Points on a hilly landscape, in no order, each with its height.
From any point a ball takes the steepest step (drop divided by distance) to one of its 3 nearest points. It stops when none of these is lower. Distance is the straight distance between rows; heights are no part of it.
q209: [-12  10 -14  -8  15  -5  55 -76  -6   2]  (h 192)
q435: [ -7  24  20   7 -66 -14 -29   9   0   2]  (h 191)
q711: [  3  24   6   2 -16  44 -60  48   4  20]  (h 835)
q840: [ -8  52  38  -4 -93   7 -36  -2  -1   9]  (h 444)
q602: [-13 -52  10 -20 102  10  44 -20  18   9]  (h 328)
q393: [  6  -3   7  11 -33 -19 -27  16  10   3]  (h 624)
q276: [-23 -10  13 -17   4  27 -47  92 -35 -37]  (h 788)
q697: [  9 -22  -8  -9  78  22  29  11  -2  -3]  (h 183)
q468: [ -3  31   3  -4 -14  54 -55  53 -10  11]  (h 817)
q437: [ -5 -14  -1  -5   2 -31  32 -29  -6 -16]  (h 229)
q383: [  9   4   2  11 -19  12 -48  33  18  17]  (h 871)
q305: [ -4  11  -6   1 -26 -18  30 -33 -16  -9]  (h 318)
q578: [  1 -44   3 -14  62 -21  26 -20  16  -2]  (h 129)
q355: [ 12   7 -11  11   3  29 -34  40   6  11]  (h 832)
q609: [ 13 -12  -8  11   1  -3 -22  20  13  10]  (h 514)
q230: [-10  -1  -2  -7  20  33 -14  73 -32 -39]  (h 615)
q309: [ 10 -22  -6   5   6 -24  -4   5  10  -2]  (h 330)
q234: [  -3   11  -23    1   14   -8   39 -100   16   25]  (h 331)
q195: [ -3  11   7   8 -53 -18  -4   0  -4  -6]  (h 443)
q390: [  2  -2   4  10 -37 -26  -9   3   0  -7]  (h 546)
q484: [ -4  13  -8   1  14  44 -18  59 -22 -18]  (h 580)
q324: [ 11 -33  -8  -3  46 -15  13  -5  15  -1]  (h 287)
q770: [  8 -14   2  10 -15 -20 -17  12  11   1]  (h 579)
q594: [ -5  25  15   9 -67 -14 -17   6  -4  -3]  (h 291)
q604: [ 11   1 -14   1  45  33   6  39 -11 -14]  (h 224)
q628: [  2  26  -5   9 -48  -8  18 -23 -14  -2]  (h 589)
q190: [-12  15   3  -6   1  47 -30  68 -31 -21]  (h 259)
q727: [ 15 -17 -13   6  20  -3 -12  17  14   7]  (h 248)
q334: [ 11  41 -14  19 -55   7  10 -46  -2  24]  (h 705)
q516: [ 12  19 -30  14 -18 -12  20 -83  18  37]  (h 512)
q362: [ 15  -3 -15  10  25  19 -13  30   7   6]  (h 660)
q509: [ -4 -51   5 -16  84  -8  33 -20  17   5]  (h 211)
q689: [  3   9  18   8 -46   1 -56  30  16  17]  (h 889)
q591: [-27 -13   7 -20  32 -19  58 -63  -8 -17]  (h 55)
q716: [ 17 -26 -13  -1  49  -2   8   7  11   5]  (h 451)
q132: [ -3  56  17   8 -84   9 -13 -14  -6  13]  (h 618)
q584: [ 16 -19 -15  -1  58  14  10  16   3   0]  (h 515)
q741: [-17  -2  -5 -10  15 -18  55 -56 -13 -11]  (h 130)
q566: [ 11   8 -16   6  19  37 -18  45  -7  -1]  (h 818)
q70: [  1  20  27  -1 -47  11 -76  33  19  25]  (h 888)
q964: [ -2  39   6  13 -66  -1   0 -16  -7   2]  (h 706)
q341: [ -4  -1  -5  -6  36  33   3  62 -31 -35]  (h 789)
q251: [ 15 -12 -16  -1  65  25  21  22  -7  -7]  (h 490)
q719: [ -6  22  30  -1 -66  -6 -61  23  15  12]  (h 898)
q120: [-26 -25   8 -21  39 -27  52 -54  -4 -17]  (h 117)
q790: [  9  34 -22  16 -40   5  20 -58   1  24]  (h 648)
q347: [  1 -30  -1  -9  24 -35  23 -18   3 -12]  (h 322)
q486: [ -9  37  29   1 -85  -3 -39   8   1   4]  (h 339)
q849: [  7 -16  -1   2  -9 -34   5  -4   4  -9]  (h 483)
q336: [  0  19  -6   5   2  48 -35  56 -15   0]  (h 747)
q574: [  3  48  -1  17 -71  10   3 -27  -4  15]  (h 738)
q433: [-15 -22   6 -15  24 -33  44 -41  -6 -17]  (h 144)
q404: [ 11 -28  -6   2  26 -24   3   1  12  -1]  (h 43)
q786: [-23 -53  16 -22  63 -29  44 -38  13  -8]  (h 131)
q997: [  6 -15  -1   4 -13 -26  -6   1   5  -6]  (h 489)
q253: [-12 -42   8 -17  48 -34  36 -31   7 -11]  (h 202)
q622: [  6 -38  -3 -12  77  -1  27  -9  13   6]  (h 216)
q567: [  0  10   0   7 -39 -23  13 -15 -11  -9]  (h 471)
q777: [  1 -38  -3 -14  92   8  34  -7  10   6]  (h 274)
q691: [ -1  23 -13   5 -23  -8  35 -49 -13  -2]  (h 422)
q122: [ -7   3  -8  -6  -8 -22  41 -46 -14 -12]  (h 206)
q68: [  6  15  13   5 -32  17 -62  36  16  24]  (h 881)
q932: [ -2  -5  -2   2 -16 -29  21 -16  -6 -13]  (h 345)
q662: [  6  16   0   7  -8  37 -48  43   6  17]  (h 849)

Where does a ball stop that starts at each point below?
q770 => q404
q849 => q404
q393 => q404
q790 => q591
q932 => q591
q334 => q591
q964 => q591
q566 => q190
q719 => q435
q602 => q578

Call two points neighbours if one is among the 3 nearest of the other. Go from one point of each pair to the other, from neighbour to neighbour, staying as low as possible. Name the highest point that can't be avoided.
q190 / q404 => q341
q697 / q604 => q251
q404 / q591 => q324
q435 / q591 => q567
q578 / q697 => q777
